Points, in no order, along strands that fork and pass close to each other.
Two points are linked if the straight distance between their rows is under 51. Some points are linked to none.
(1417):   1   2 -14 -25  12  -3  -1  -5 -10 -10  19  -5   8  -5   1 -14   5   0  22 -16  -7  10   6 -21  35 -15  -9  22   5
(416): -17  13  16 -13  20   4   5   0  -6   7   2  10  -3   5  10  21 -14 -15  -7  -4   6 -10  17  15   0  -1   0 -15   7
(373):  10  -2  -4   8  -2  -7   4   5  10 -10   6  -5 -23  14  -3  10 -17 -11   5  11  -7 -27  -3  20   3  11   7  -1   2
(1814):  15   2   4 -19   9  13  -1 -14  15   3 -10 -11  -4 -11   8   9   1  13   5   2  -3 -15 -25 -10  -6  -8   4 -15  -3
(443):  13  10  -1  20  -7   2 -18   5   1   3   9 -19  26  -9   6   4  22  14  11   3 -12   0 -15  -7  28  -1   8   6 -15
(105): -12  -5  -6 -17  14 -13 -16  -3 -25 -12  15 -19  -2   3 -21 -20  -8 -12 -34  -5   9  12  31 -46  13 -15 -16   5   1
(593):   3   1  26  -1  -7  18 -29  -5   7  -6 -18   3 -18  -2  -8  -3  -4  24  -7  25  16  -4  -8   3 -19   0   2 -19  18
(361):   6   5  13 -24 -25  27   1  -1   4  10 -10  -7  14   1   0  20  15   9 -20   4   3  -3 -20   5 -10   6   6 -45 -10
(471):  18 -11   1  11   4  13 -36   1   4 -10  11 -22  -5   3  10  10  12  11   1  10   4  -3 -14 -14  19  -1  -3  10  12
(136):  -2   1  10 -23  21  -7 -18  -9 -13  -8  -4   5 -25   5   1   4 -26  -9   4  -4   3 -16  10 -13  -7   1   6   2   3
(1503):  -2   4  -1  26  -3 -23  -4   6  14   6   5 -10   8   2 -15   4  15  -8  -5   7  -7  -4 -10  -9   8   3  11   0   8
(314):  -5  -2   3  -9 -40  22  15  10   1  -2 -27  -1 -10  20 -13  18  10   3  -6  -6 -12  -4 -24  16 -20  25  13  -7  -7
(439): -10 -14 -14  -9 -16 -11  14  -1 -12   4  15  11  22  -2  -7 -12   6  -1   7   0  12  22  14  -5 -20  16   0  12   3
(188):  -8   6  16 -23  21  11 -13 -10  -8  -8 -12   5 -27  -2   8   4 -16   2 -10   2   5 -16   2  -9  -6   3   9 -19   2
(974):  20   5   2  11   0   5   6   5   6  -5  10  -5 -11  -4   5  10  -6  -6   6  13  -5 -30 -11  26   3   1   5 -18  -8
(858):   9  -4   9  10 -15  17  -9   3  10  11  -4   2  10  -4   5  20   5   1 -11  20  12  -2 -11  29 -21   0  -4 -30   3
(1510): -10 -15 -18  21 -19  -9  22  11   5  14   1  30 -11  -3 -17 -32   5 -12 -13 -12  24  19  -9  -5 -14  -4 -13  16   8
(1293):   8 -17   4   5 -17  12  -8   9  10  -7 -16 -14 -19  11   3  21  -9  11  -2  26   2  -5 -11   4 -21  11   7 -10   1
(1179):   3  15   4   5  18 -25   7   7  -4  -1   2  -9   2   3  -9  -3  10 -15  -1  -1 -13   2   5 -25  25 -17   8  -4   4
(938):   6  -7 -18   5 -16  10  12   7  14  -8   0   0 -15  20   4  12  -8  -8   1  -4 -10 -26 -16  27  -2  13   8   7  -3
(1662): -19  -9 -11  26   8 -18  19  10  -1   6  -9   8   6  -2   6 -15   7 -16  -8 -17 -13  22   0 -14  -5  -4  -5  11  -9
(1646): -11 -19 -17   4   9  -8  11  -8  -6   8  -9   4  16 -24  14 -19  -4   2   5 -11  -3  21  -5 -19 -20  -9  -8  12 -20
(1337):   3  -1  10   5  10   5  -9  -3  11  30 -16  12   4 -16   6   3  -5  11  -9   7  13  -7 -17   7 -13  -6   0 -24  -5
(1478): -28  -4  14  -3  27  -4 -23   2 -15 -15 -12  -2 -27   9  -2 -20 -15   4 -17  -1  13  18  29 -22  -1  -4  -8   5   5
(1818): -20  -6  11  20  -2  -8   4   6  -3  -2 -14  26 -31  12 -13 -14 -10 -13 -11   7   9   2   8  13  -8   4   0  -5  25
(74):   6  23  10   6  23  -8   9  -5  -8  -1   3  -5  10  -9   7   4  14 -10  11  -5  -6   1  -1  -6  29 -14   0  -3   1
(1830):  18   8  -3  -8  15   8   5 -12   3   0  -5  -1  12 -15  21  -8   7  11  24  -1 -14  -2 -11   8  15 -15   1  -9  -6
(540):  24  21   4 -10   5  27  -3 -13  -5  -9   3   2  27 -18  17  -8   9  22  17  -6 -13  -3  -8  29  20 -14  -9 -16 -19
(1167):  -7  -5   4  -4  -4 -16 -27   3  -2  -2  -3   4 -17  20  -8   9 -24  -7   7  16   5  -6  17   0  -5  12   9   2  21
(1132):   4   9  13  15  29   4 -23 -14   2  -3  -1  -3  -3 -12   9 -20  -1  11 -30  -7   7  -9   0 -18  29 -18 -19  -9  15
(134):   9   5   4 -32   0  28  -4 -12  -3 -11   0 -13   7  -2  14  15   5  17  11  -9 -18 -17 -13  19   8  -2   5  -5 -10
(309):  14  10  -1   9  -8 -16 -11  18  -6  -4  13 -18  -8  23 -14  23  -4 -15  21   5  -6 -10   9   2  23   4   7  20  -4
(1196):  12  20   0  -1   1  -7   3  16   2  -4  11  -4  -2  17  -3  20   1 -12  31  -1  -9 -16   6  24  17   5   5  10  -5
(403):  15   9   0 -13  -7  -2 -11  10  -8 -12  14 -13  19  10  -6  -1  11  12  30  -4 -18   6  10  -5  39  -6   9  24  -2
(1904):  -9 -12 -12 -10  12 -23  10   0  -6  -6  14   0 -14  -4  -8  -6 -24 -17   3   3   8  -4  16 -17 -10  -1  -7   9   0
(1700):  13  10  16  -5   7  -1 -35   2   0 -18  17 -15 -10  12  -2   1 -17  15   1   9   6 -22   9 -15  22  -4   0  11  16
(1832):   1  -2 -17  17 -16   9  -7  11  17 -14  -2 -10  12   6  13   4   9  30  11   3 -24   2  -2  23 -15  17  -1  15 -27
(1195):  16   0 -13  25 -23  22   1   3   8   7   6  -3  23  -3  17  19  11   3 -10   3   2  -9  -3  42 -14   8 -10 -14 -29
(612):  22   0   5 -17   2  33 -23   6  -8 -12   4 -20  -5  17  23  37  -3   5   6   7   0 -12  -1   9  13  -2  -5  -1   3
(1632):  19  14  -9  17   2   5   1  -3  14  24  -3   4  24 -10  14  -1   9  14  12  -2  -4 -12  -8  25   0   7  -5 -13 -30
(1286):  -4   1  19  19  14   6 -28 -16   4  11  -4  -2  -1 -16   2 -10   2  16 -24   4  17  -1  -7 -17  21  -7  -6  -8  19
(86):  19 -11  -6   1 -10   0  -1  13   2 -13  11 -16   1   4  10  19  -6   5  20   8 -10 -11 -10   3 -10   3  10  19 -11
(1770):   5 -25  -8  12 -29 -12   1   9   0  -2   8   3  -5  17 -16   5  -8 -12  -6   5  13   7   3   7 -18  14   5  24  17
(1885):  -1  21  -4  20   9 -10  19   1  10   3   4   9   9   4   8   2  13 -14   4 -13  -9  -9  -3  16   8   7  -1  -1   0
(1115):   0  -8 -15   8  -6 -19   9   7  11  -3  17  -4  -9   9  -9   3  -6 -14  11  -1  -5 -15   2   7   5   7   7  19   4
(930):  27  -2  14  -3   5  -4 -18   6  -2 -18  17 -12  -9  -2  -1   5 -18   8  14  12   0 -19  -2  -8  14 -13   8  12   6
(1648): -12  -4  -8 -24  16 -10  -8  -2 -27  -3  30  -8   6  -4 -11  -4 -19 -16 -15  -5  18   8  25 -31  10 -12 -22  11   2
(587): -12 -18  -2 -24 -24   4  26  -5  -5   6 -30  14  -9   7 -13  -2  -2   1   0  -9 -14  10 -11   9 -23   4  13   2   5
(1000): -16 -19  -1  21  -7 -13  19  14  -3   2  -5  22 -28  -3 -21 -32  -9 -12 -15   3  19  17   6  -7 -22 -11 -10   8   8
(358):   3   2 -11 -25  12 -27 -16  -1 -23  -6  24 -11 -14  -3 -23  -7 -24 -21  16   2   6  -1  22 -11  16 -17 -11  16  -4
(1844):  7 31  5  3  6 -3 13  3  2 -2 16 -2 16  8  1 18 13 -8 20 -5 -9 -9 12 24 16  6  1 -1 -5
(1341):  -2   9  -3 -18   8 -25 -24  -3 -16  -6  17 -16  -7   6 -24  -1 -12 -18   7   0   0  -3  18 -29  27 -12  -2  14   7
(426):  19  17  -8   6 -16  21  17  -6  15 -13  -6  -3   7  12  10   4  -1  22   3  -7 -26 -11   4  37  -7  20   3  -4 -27
(865):  -6  -8  17  10  -2  -1 -29 -10   3   4   1 -11  -1  -8 -15  -5  12  14 -19   8  11   8  -8 -24  20  -2   8   7  26
(596):  17   2  -2 -14   3  28 -20  11  -7 -13   7 -20   1  19  22  30   5  13  21  -2  -7  -1   5   8  21   2  -1  18  -7
(1598):  -3  -2 -14   9  -3   0  30   5  18   8 -22  22 -13   3  10 -10 -12 -11  -8 -16  -6  -6 -20  -1 -22  -5  -3  -6  -1
(485): -20   6  13  -2  21  -9 -25  -6 -14 -15 -22  10 -22   6   3 -28  -7  12 -10   5  11   4  24  -7 -12   6   0  -8  13
(141):   2   5  11  -9  -4  12  19  -4   3  16 -22  10  -5  -1   4   5  -7  -3 -24   3   1 -11 -10   6 -16   0   5 -46  -2
(1911):  -1  -6 -26 -14 -18 -10  12  -7 -11  -6  21  10  26   5  -3 -14   1  -2   8  -9  -3  11  20   8 -22  27  -3  20  -9
(1798): -17  19  15  31  18  -6   9   1   2  19  -5   2   7 -11  -2   5  14 -13 -22   3  13  12   4  -8   7  -5  -9 -22   1
(1809): -20  19   4  19  15   7  13  -4   6  18 -15  16  19 -18  17  -5  11   9  -3 -15  -4  11  -3  12  -9   3 -11 -12 -20
(1905):  -5 -23  -8 -12 -22 -13  -9   7 -12   1  17   5  -4  12 -18   8 -19 -14   1   6  15   3  14   4 -22  13   3  19  11
(1656):  27  13   0   3  -4  25  -4  10  -3 -14   8 -10  20  -6  16   7  14  26  20   9 -17  -3  -3  35  14  -3  -3  -7 -28
(1428):   1 -13   9   5 -17   6   7   5   6  20 -24  21  -8  -9  -3  -4   3   8   5   9   4   9 -19  11 -21  -1  11  -7   8
(806):  -4  -1 -19   6   0 -28  19   4 -18  -1  20  -4  14 -10 -16 -11  10 -32 -13 -10   3  11   8 -29  -8   3 -11   8  -9
(1345):   5   8   5 -22  -1  25   3 -14   0  -3  10  -7  14 -14  13  15   7   5  -2  -1  -2 -17  -7  24   1  -4   3 -25 -13
(692):   8  -3  26   3 -26  19  16   7   4  20 -27  18 -15  -3 -18   2   6  14   0  15   3   3 -16  20 -18  -9   8 -15   8
(1790):  12  15  14  13   8   5 -13 -14   2  18  20  -4  29 -26   4   8  10  -3 -16   0  22  -4   2   3  15 -18 -14 -21  -5
(1295):  -1  -4   0  -3 -16  14  15  -3  13  14 -27  11   6   1   4   3   8  17   2   2  -8   2 -16  18 -19  13  12 -14  -4
(1791):  11 -12 -29   9 -24   1  12  -8  10 -13  -4   6   5  17   8 -11  -1   7  10  -8 -22  -1  -1  23 -11  20   5  22  -9
(1263): -15  -2  -4  -3  -3 -27   7   1 -20   1  12  -1  -1   7 -35  -8  -2 -23 -20   6  21  19  26 -25 -11   5 -13   2  11
(902):  15  -7  -7  25 -12  -8 -19  14   7   6   6  -9  18  -1  12   6  16   6  12   9  -9   1 -16  -7   2   4   6  10  -8
(1234):  -5  -7   9  24 -10 -21 -13   5   3  20 -11   8   3 -10 -22 -13  14   0  -1  15  10  19 -12 -17  -4  -6   5  -3  16
(1304):   7   6  -1 -30 -14  20  -4   5  -4   2 -10 -11  -8  24   3  37 -14  -5  12   3 -15 -15   0  13  -1  10  10 -10 -10
(79): -24   4  11   8  25 -26 -12   7  -9  -9  -3  -9 -23  13 -15 -17  -8  -6 -20  -3   4   4  30 -27   3   2   0   3  -1
(608): -16  16  22  17  29   1   1  -5  -3   2  -1   1  -5  -7  10   5  -3 -11 -23   6  14   9  15  -4   0 -11 -16 -25   6
(1570):   2   9  15 -22  15  22 -12 -15  -4  -4   2   6 -10 -11  13   7  -6   0 -21   1  15 -19   0   1  -6  -4  -1 -33   4
(632):  -2   9  16 -13  33 -12 -15   1   0  -3   6  -5 -13  13   4  -4  -9   3  -3  -5   3  -7  17 -21  20 -15  -4   1  18
(901):   1  12  -4  17  23 -11   9   7   2  11  -6   8  20 -17  18 -19   5   1  15 -13 -17   4  -8  -2   9 -19  -8  -1 -22
(137): -27  -5   7 -18  14  -9 -25  -3 -13   3   4  -3 -10   5 -15   1  -5 -10 -12 -16  11  15  16 -30  13 -11  -8  23  20
(1657):   0  -8 -14   8 -14 -27   5  -2 -13   0   7 -11   9   8 -24   0   6 -26 -10  -1 -13  -2   4 -19  16   7  19  13   4
(724):  -7  -6 -26  13 -14 -19  22   3  -3   9   9  16  20  -7  -5 -28   9  -4  -2 -12   6  23   6 -11 -17  15  -6  16  -9
(571):  -4   8   3  12   0  12  23   3   8  16 -27  26 -15  -6   7  -2  -8 -11 -17  -6   5  -8 -18   7 -23   1  -5 -32  -3
(809):  -3  -7 -14  32 -18 -26  -5   8  16  18  -3   4   6   2 -21 -11  16 -12  -9   7  -1   4 -15 -14   1   3   4   0   7
(1121): -25 -18   4 -10  14   1   5  -3  -3   2  -9   4 -19 -16  -3 -11  -2   1   3   4  17  24   0 -23 -15  -5  -6   4   8
(1889):  17  -1   8   8  -4  33 -19   1  -1  -2  12 -12  14  -4  25  32  16  10 -12   9  15   0  -4  15  -1   1  -5 -13  -6
(339):  11   6 -32  23 -15 -13  16  -2   9  -8  13   5   2  16  -8 -20  13 -15  -6 -24  -7  -8 -12   1  28   4   4  28  -1
(501):  25   7  -3   8 -16  25   6   8   0  -6  15  -7  23  -8  20  20   5   3   2   7  -5 -13   0  38  -2  -1  -4 -20 -27
(1569):   0  -7   5  30  -1 -14  -3  -3  19  16 -16   4  -9  -8 -10  -8 -16   8  -9  19  12  -5  -8   5 -13  -1  -1  -6   9
(744):  24   8   3  -3  19  11 -12 -14  10   2   3  -8   3 -14  15  -1   6  10  14   5   2  -9 -18  -3  16 -14  -7 -11   5
(1204): -18  -5  22  10   7  11  -3   1   0  23 -18  17 -13 -22  -3 -11   9  12  -1   9  18  21  -9  -3  -1 -18  -6  -7  12
(1133): -24 -11   0  19   3 -16  12   6  -7   3  -9  15  -5  -4   1 -11   0 -20  -6  -6  -1  16  -2  -8  -7   1   3   7  10
(1006): -22   0  25  -8  19  26  -7  -6   0   2 -18  12 -25 -16   3  -5   2  10 -14   2  18  15  -4  -5  -4 -16 -13 -17  17
(715):  -9  16  20   2  41  13 -13  -6 -10 -17  -3  -5 -15   0  21  -1  -9  -7 -18  -4   8   2  16 -12   9 -15 -20 -17   5
(298):  10  10 -21 -17  -8 -28  10   2 -24  -4  19  -9  19   6 -23  -5  13 -20  16 -10 -10   9  18 -17  17   1   0  17 -11
(252):   5  -2  -9 -31   4   7  11 -18  -1 -13  -9   0  12 -10  10 -12  -3  18  17 -15 -26  -2  -5  -5  -9  -5   7   8 -16
(1756):  16 -11  -3  19 -15  12  -3  11  13   1 -12  -5 -11  10   6  18  -1  -2 -14  20   0 -18 -18  24 -21   9   2 -22  -4
(1301):  23   7  11  31   6  -5 -19   0   9  21   4 -11  15  -3   1   9   7   5 -10  17   9  -9  -7   5  12  -2   1 -17  -4
(1005):  15  -6   8  19   0  25 -34   0   7   2   5 -18   2  -5  18  19   8  19 -11  16  15  -4 -15  -1  11   0  -8  -5   6
(756): -16 -11  11  17  -6 -19  -1  15 -10  15  -7  16  -7 -12 -23 -24  14  -5  -6   6  14  30   2 -27 -12 -18  -7   3  11
(615): -15  -7   7  -1   8 -16 -12  -1  -5  -5 -14  15 -24  12  -7 -15 -15  -5  -5  13   9   5  19  -5 -14   6   6  -6  20
(1472):   7   7  -4  -7 -31  28  18   6   3  -8 -17 -14   0  22   4  33   8   1 -12  -1 -15 -14 -15  21 -14  22   5 -18 -19
(6): -17 -15  -5  16 -10  -7  17   3   0   4 -10  23 -18   8  -8  -8  -3 -17  -1  -6   5   7  -5  12  -9   6   4  13  21
(433):  22 -15  -2 -14  -6   2 -18  17  -5 -19  21 -19  -6   7   2  12 -13   6  20  12  -3 -13   0  -5   3 -11   4  18  -3
(792): -13  14   0  18   3   3  15   2  11  12  -4  25  11  -2  10   0  18  -6  -4 -13   0   3  -4  27  -9  14  -1 -10   0
(1812):  -2   0   8   6  18 -10 -19  -7  -4 -11   0  -9  -3  -3  -3 -21  -4   5 -31  -7  -2   0   5 -40  31 -22  -8   2  20
(822):  10  -2   6 -20  -9  26 -10  -6  12   3 -11 -14  -2  -1   4  18   5  14 -11  11  -3 -15 -27   1  -7   1   6 -30  -4
(243):   3   6  14  18  19 -12  -5  -5  -2  -3   0   4  -8  -4  10  -7 -16  -1 -10  13   2 -15   7   0  12  -1   6 -17   7
(1323):  20  15   8   1   5  21 -15  11  -8 -12  19 -21  10   8  14  29  22  11  16   0   1  -4   4  12  27   3  -1   7 -11
(663): -14   5   0  12   0 -16   6   0  12   9  -6   8  15   2  -2 -10  23  14   9 -13  -9  14   2   4 -11  16   9  17  -3
(967):   3  -4  -7 -20  21 -18   8   1  -8 -13  14  -9 -18  -7  -8 -10 -19 -11  21   4   1  -4  11 -10  12 -18  -5   6  -4
(294): -18 -25  -7 -30 -10   2  12 -10 -17   2   1  11   6  -9  -3  -8  -1  -1   7  -4  11  24   9  -4 -22   6   2  12   5
(808):  14   4   7 -25  -3  24   1 -21   0  -1  12  -6   7 -18   6  14  -2  -3 -19   3  15 -18  -1  11  -6  -8  -2 -38 -14
(1028): -20   7  -9  30  18 -11  16   6   5  11 -11   8  18  -6  16 -12  10  -2  -1 -15 -20  14  -2   2   4  -2  -7  -1 -18
(802):  -7  -3  -6 -12 -15   9  22   4  15   4 -15  10 -19  16  -6  10  -7  -9 -12  -6  -8 -22 -13  21 -11  12   9 -14   5
(1877): -10  -6 -14  -5   9  -8  17 -14  -4 -13  -7   4  17 -14  14 -21  -6   8  12 -15 -22  15   7  -4 -14  -5  -4  18 -19
(1716): -21  14   6  -1  27  14  12  -5   1   4  -4   6  12 -14  28   4   6   0   1 -10  -1   8   3   1   3  -4  -8 -12  -8
(1335): -24  -3   1   7   8 -28   2   6 -12   1   0   1 -16   7 -24 -11  -2 -21 -16   1   8  13  21 -29  -3   3   2   5   8
(890):  16  15  -3  -9 -18  28  19  -3   1 -11  -8 -14   9  13   8  28   1   8   2  -1 -16 -15   2  31  -5  18   4 -12 -25
(709):  16   4   2  22   3  -1  -7   0  15  29   0   2  20  -9  11   9  10   6   4   6   6  -9 -12  15  -3   2   1 -15 -11
(1108):   0  -3 -11 -21  -4  -9   4 -11  -1  -5  14  -7  15   2   2   1  -2   8  23  -4  -2  10  14  -9  -1   6   4  24   3
(1183):  -7  -7   0  -7  12 -16  -9   0 -12 -10  15 -14   4  -5 -10 -19  -6  -7 -21  -2  -2   3  15 -44  26 -20  -1   6   9
(201):  -4 -12 -29   6 -12  -7  27  -2  20   4 -10  20   2  -2   5 -19 -11  -8   2 -11  -5   2 -15  -1 -23   1  -6   6   0
(575):   3 -11  11  -3  -9   8 -25  -3  12 -11  -8 -10 -17   0  -4   8  -8  18  -1  25  12  -4  -9  -8 -22   4   5  -4  13
(527): -14 -22  -7 -26  -7  -5  19   0  -5   6 -12  12 -14   5 -10   0 -15  -8  -2  -7  -3   4   3   1 -25   2   9   6   5
(1447):  10  12  -9  -1   6 -29  16   6  -9  -6   9  -7   3   9 -16  -5  12 -21  20 -10 -14   4  11 -10  23  -4   8  17  -5
(1649): -14   5   2   0   8   1  20   2   5   6  -4  15 -12  12   3  12 -14 -17  -9 -10  -2 -17   5  26  -2   9   2  -6  10
(1375):  20  17  -6  -1  -3   9   5 -17   6 -20  -8   2   6  -1   4 -13  -1  26  18   1 -39  -5   7  25  -3  11   5  -4 -28
(158):   8   1  -4 -43  14   5 -20  -4 -12   0   4  -1 -21   5   2   4 -29  -6  22  -7  -2 -17   4  -7  14 -14   5   8   2
(110):  -2  -4  -2   0 -34  16  12  -2  10   8 -32  18  -1   2  -8 -14  14  26  11  -2 -14  14 -13  23 -28  15   9   0 -12
(1007):   9   4   9  -4 -30  31  12  -2   3  21 -23   9  14   0   0  13  15  12 -12   2   5   5 -16  23 -21  11   7 -34 -15
(1787):  -3  -2 -18   4  -7 -24  24   3 -22   4  19  -1  12   5 -29  -8   6 -31 -32  -1  16  12  17 -21  -5  12 -13  -3   4
(202): -31  -4   9 -10   6  -8  -9  -2  -9   8  -1   3   2   2 -11   5   7  -8   3  -9   4  18   8 -19   8   0   5  19  20
(1433):  -9   3 -14 -16   6 -24  13  -5 -24  -3  23  -6  18  -4 -13  -1   4 -24   7 -13   3  12  19 -20   2   3  -9  22  -9
(1241): -20   8  17 -10   7  11  -7  -5  -3   8   3   6  11   2   7  25  -1  -1  -2  -2   6  -2  10  18   7   7   7   2  16
(1207):  -1   3  13  12  -1  -9 -18   0   8   3   6 -21  10   3 -12  10  14   5 -12  12  -5  -1  -1 -17  23  -2  12  -2  15
(1031):   5  15  20  -4   9   7 -31   1   4 -13  16  -7  -5   7   7   8 -13  15 -13  14  10 -25  12   4   9   0   1 -13  13
(1746):   2 -10  17  -8   4   7   1   0   6  16 -20  13  -9  -6   5  -2  -6  11  -9   9   5  -2 -12  -2 -18  -4  13 -21   9
(1688):   9 -17  -1  13  -7  -5 -32   5  -1  -9  11 -15   3   0   6   8   7   2   5  16   3   1 -13 -18   0   4   9   9  10
(1162):  13  -1 -18  -2 -10  -6   6 -11   1 -17   1   0  12   2   7 -16  -2  16  25  -2 -28   2   9  16  -2  14   7  16 -18
(1138):  -1  -8 -33  15 -18  -9  20  -1  18   1   1  19  11   6   8 -25  -3   0   4 -16  -9   1  -7  10  -3  10   0  18  -1
(355):  17   1 -27  18 -15  -9  16   5  12 -12  16  -1  -7  21  -1  -6   0 -17  11  -9  -4 -14  -8  14  22   8   2  25   5
(885):  -9  -8 -24   3  -6 -26  16   8   3   0  19   9  -7   8 -11  -9  -5 -26   2 -10   7  -3  11 -11   0  12  -1  16   2
(352):  17  -2  -1 -23  11  21 -15 -13   5 -12  10  -9  -9  -2   8   6  -3   5  14 -11   0 -16 -11   1  30 -10  -9  16  18
(1325): -12   2  18   9  -3   5  -4   2   6   7   1   2   7  -3   3  18  11   5   1   7   6   3  -3  11   1  13  10   1  14
(154):  -4   0   9 -32 -15   9   7  -6   0   4 -21  -8 -15  16 -11  25 -19  -1   0   1  -7 -10  -8  -4 -12  12  14  -6   4
(1103): -10  -9 -25  15 -10 -13  33   9  -3   6  14  20   8  -3  -9 -26   3 -17 -16 -17  19  21   3 -11 -18   8 -19  17   0
(957):  -6  -1  -8  15 -19  -1   3  -8  12   4 -16  19   8   1  -8 -20  12  20  13  -5 -10  19  -1  18 -28  21   3  15  -3
(646):  27   9   5  17   1   5   4   7  -5  -1  12  -7   2 -19   1   7   4  -1  18  13  -1 -16 -17  31  19  -7   0 -11 -16
(638):  -2   7   7  -8  11  11   9   0   4   1   6   1   1 -15  10  12   1   0   4   0  -4 -25 -10  20   2   2   8 -17 -11
(988): -22 -18   5 -27   9   5  13  -3  -5   1 -22   3 -22  -8  -5  -1 -12  -1  -4  -3   1  11  -5 -15 -23  -9   1  -2   1
(379):  -6   0  -5  -7  -4 -25 -26  -1  -7  -8  14 -10  -9  13 -17   7 -17 -17  10  12   4  -7  16 -15   5   7   2  11  12
(37):   3 -18 -17  -6 -28   3  11   2   7  -4  -6   9 -12  24  -7   8  -7 -11   6  -6   2   4  -5  17 -23  19   7  21  14
(1178):   6 -10  -9   6 -14   9  -5  16   5 -13   0 -15   8   9  20  20   7  18  15   3 -16   1  -4   9 -16  12   4  20 -16
(1238):   1 -21 -17 -12 -43   7  24   0   5  -2 -25  15  -4  17 -14  -7   1   1   0  -8 -11   8 -15  18 -28  12   7   9   8
(1040):   5   2  18  24  -4   7 -14  13   2   1  11 -15  -1   9   7  28   5   6  -8  17  11  -8   5  10   6  16   9  -4   4
(913):   5   2 -26  26 -20 -24  21  -4   4   2   5  -3  12   4 -19 -14   7 -17  -8 -13  -8  -1  -5 -11  15   6   4  20  -2
(174): -18 -16   1 -10  25  -2  -8 -12  -3  -6  -2  -7 -24  -8   1 -17 -10   3 -10   1  18  14   9 -29  -1  -6  -7   4  10
(841):  -8   5  28  -4   9  25  -3 -15  -4  11 -20  15 -14 -22  -5  -4  -2   9 -21  13  25   7  -3   8 -14 -12 -10 -36   6
(929):  -5  -3 -27 -20  -4 -16  25  -5  -7  -4  13  13  12  11  -2  -9 -12 -15   6 -23  -5   8  23   7 -20  13 -10  28 -10
(507):   5  10  -2 -19   1   3 -10   8   1   3   3  -5  -9  18   4  32 -15  -7  26   3  -7 -18   6  16   4   7   7   7  -4
(1838):  20   9   1   9   0   2  11   7  -8 -12   8  -4   2 -12  -1  -2   6   3  34   7 -13  -6 -12  29  24  -4   8   4 -11
(728):   7   9  -6 -20  -1  -2  -7   3  -9  -9  15 -12  12   3 -13  -8  13   2  16 -10 -13   5   5 -24  51 -14   4  15   7
(1380): -11  -7  -5 -20  29  -2  -4   9 -11  -9  15 -10  -8   1   8 -11  -7 -10   6 -14  -3   8  12 -25  32 -28 -13  14   2
(1230): -29  -3   2  -8  28   8   6   4  -1  -3  -6   0   0  -6  23   0  -2  -1   3  -9  -6  16   3 -15   4 -12  -8   5  -1
(847): -22 -13   8   6   2  -7  -6  10  -6  10  -6   3   3  -9 -15 -22  10   1 -19   2  11  32   1 -40   2 -19  -7   5  13
(1505):  -7   0  -3   1  -2  -4   6   0  11   6  -3  10  11 -14  16  -2  -7   5  14   1  -5  -1 -12 -13 -10  -1   5   3   0
(1531): -25   3   2  -2   2 -17   9   1   4   7   0   3  12   3 -10  -2  19   3   6 -13  -1  22  12 -16  -1   9   8  21   8
(109):  13  23  25   0  15   2 -23  -8   1 -13  22  -2   5  -5   5  -2  -5   7 -24   5  23 -20  23   6   6  -8  -8 -23   6
(598):   2  11  34  -8 -14  24 -18 -10  -4  -3 -25  11 -18 -11 -15  -8  -2  25 -19  21  18  -7  -9   9 -20  -5  -3 -36   8
(394):  17  14 -14  11  -6   7  -3  -8  23  16 -16   4  23  -2   7  -6  -1  29  13  -2 -19 -10 -11  25 -12  11  -8  -9 -35
(489): -18  -9   9  10  13  -3  -6   0   5  21 -11   8  12 -16   6 -11  10  11  -4  -5   7  23 -11 -21   5 -16  -2   3  11
(887):   0 -20 -16  -6 -41  13  28   0   3   1 -14  26 -19   8 -21 -20   4  -3   4 -10   7  12 -16  20 -22   3  -1  19  12
(1484):  14 -12   2 -13   0   0 -11 -10  14  -2   0 -10  -9  -9   1   3  -8  12   7  13   8  -6 -14 -17 -19  -2   5   2   6
(455):   3  22  15  -4  33   9  -3 -13  -7  -8  12  -3  -2  -9  11   7   6 -11  -5  -7   8  -4   6  -6  28 -17 -16 -11  10
(444):  24  11  18  11   7   7 -19 -14   5   5  14  -7  11 -16   6   7  -5   5 -16  14  19 -17   1  11   2 -12  -8 -25  -1
(1543): -26  -7  -2  -8  22  -4   3  13  -5  -3   9  -8   4   1  11  -5  -2 -11   0 -11  -5  24  13 -34   9 -15  -8  15   0
(939): -11   3  -4  -4  20 -14  15  10  -5  -4   7  -6  16  -1  10 -13   8   1   6 -18 -15  20  15 -30  14 -13  -3  17 -11
(1717): -23 -23  -3   4   2  -3  25  14   2  -1 -15  11 -28  -2 -11 -15 -18 -13 -10   2  10  21   6  -5 -32 -10 -14   2   2
(1305):  14   5 -10  -1  -3  -9  11   0  -6 -18   7  -4   8  -6  -4 -15   2  11  39   3 -20   5   3  15  18   2   7  17 -16
(63):  14 -10  -5 -30  -4  11   2 -10  -5 -11  -3 -12   5  -6   9   4  -5  13  21  -5 -20 -13 -15   6   4  -5  14   7 -12
(226):  13   8   9  12  -2  17 -11   5   1   0  19 -20  19   5  19  30  24   8   0  10  10   1   5  13  15  11   2  -3  -4

A fork is a point with three links. Follow the links from the first point to the second and name the forks in between, in order.
(1031), (756) | (444), (709), (1746), (1428), (1295), (1814), (575)
(885), (1543) | (615), (1028), (1809)
(355), (1380) | (1115), (615), (1028), (1809), (1543)
(379), (887) | (615), (1478), (527), (1238)
(1543), (887) | (1809), (1028), (615), (1478), (527), (1238)
(638), (724) | (974), (373), (1115), (615), (1478), (527), (439)
(663), (638) | (1295), (1428), (1746), (1162), (974)
(939), (1787) | (1543), (1809), (1028), (615), (1478)
(612), (358) | (226), (373), (1115)

A fork is a point with three links, a tip a point with one. Leave the first point through the second and follow the links. Name the first fork or tip that comes.
(1207), (865) | (1648)
(1478), (79) | (1798)
(1648), (105) | (575)
(226), (1040) | (373)
(1178), (86) | (444)
(298), (1433) | (1478)
(938), (802) | (226)
(109), (1031) | (1832)
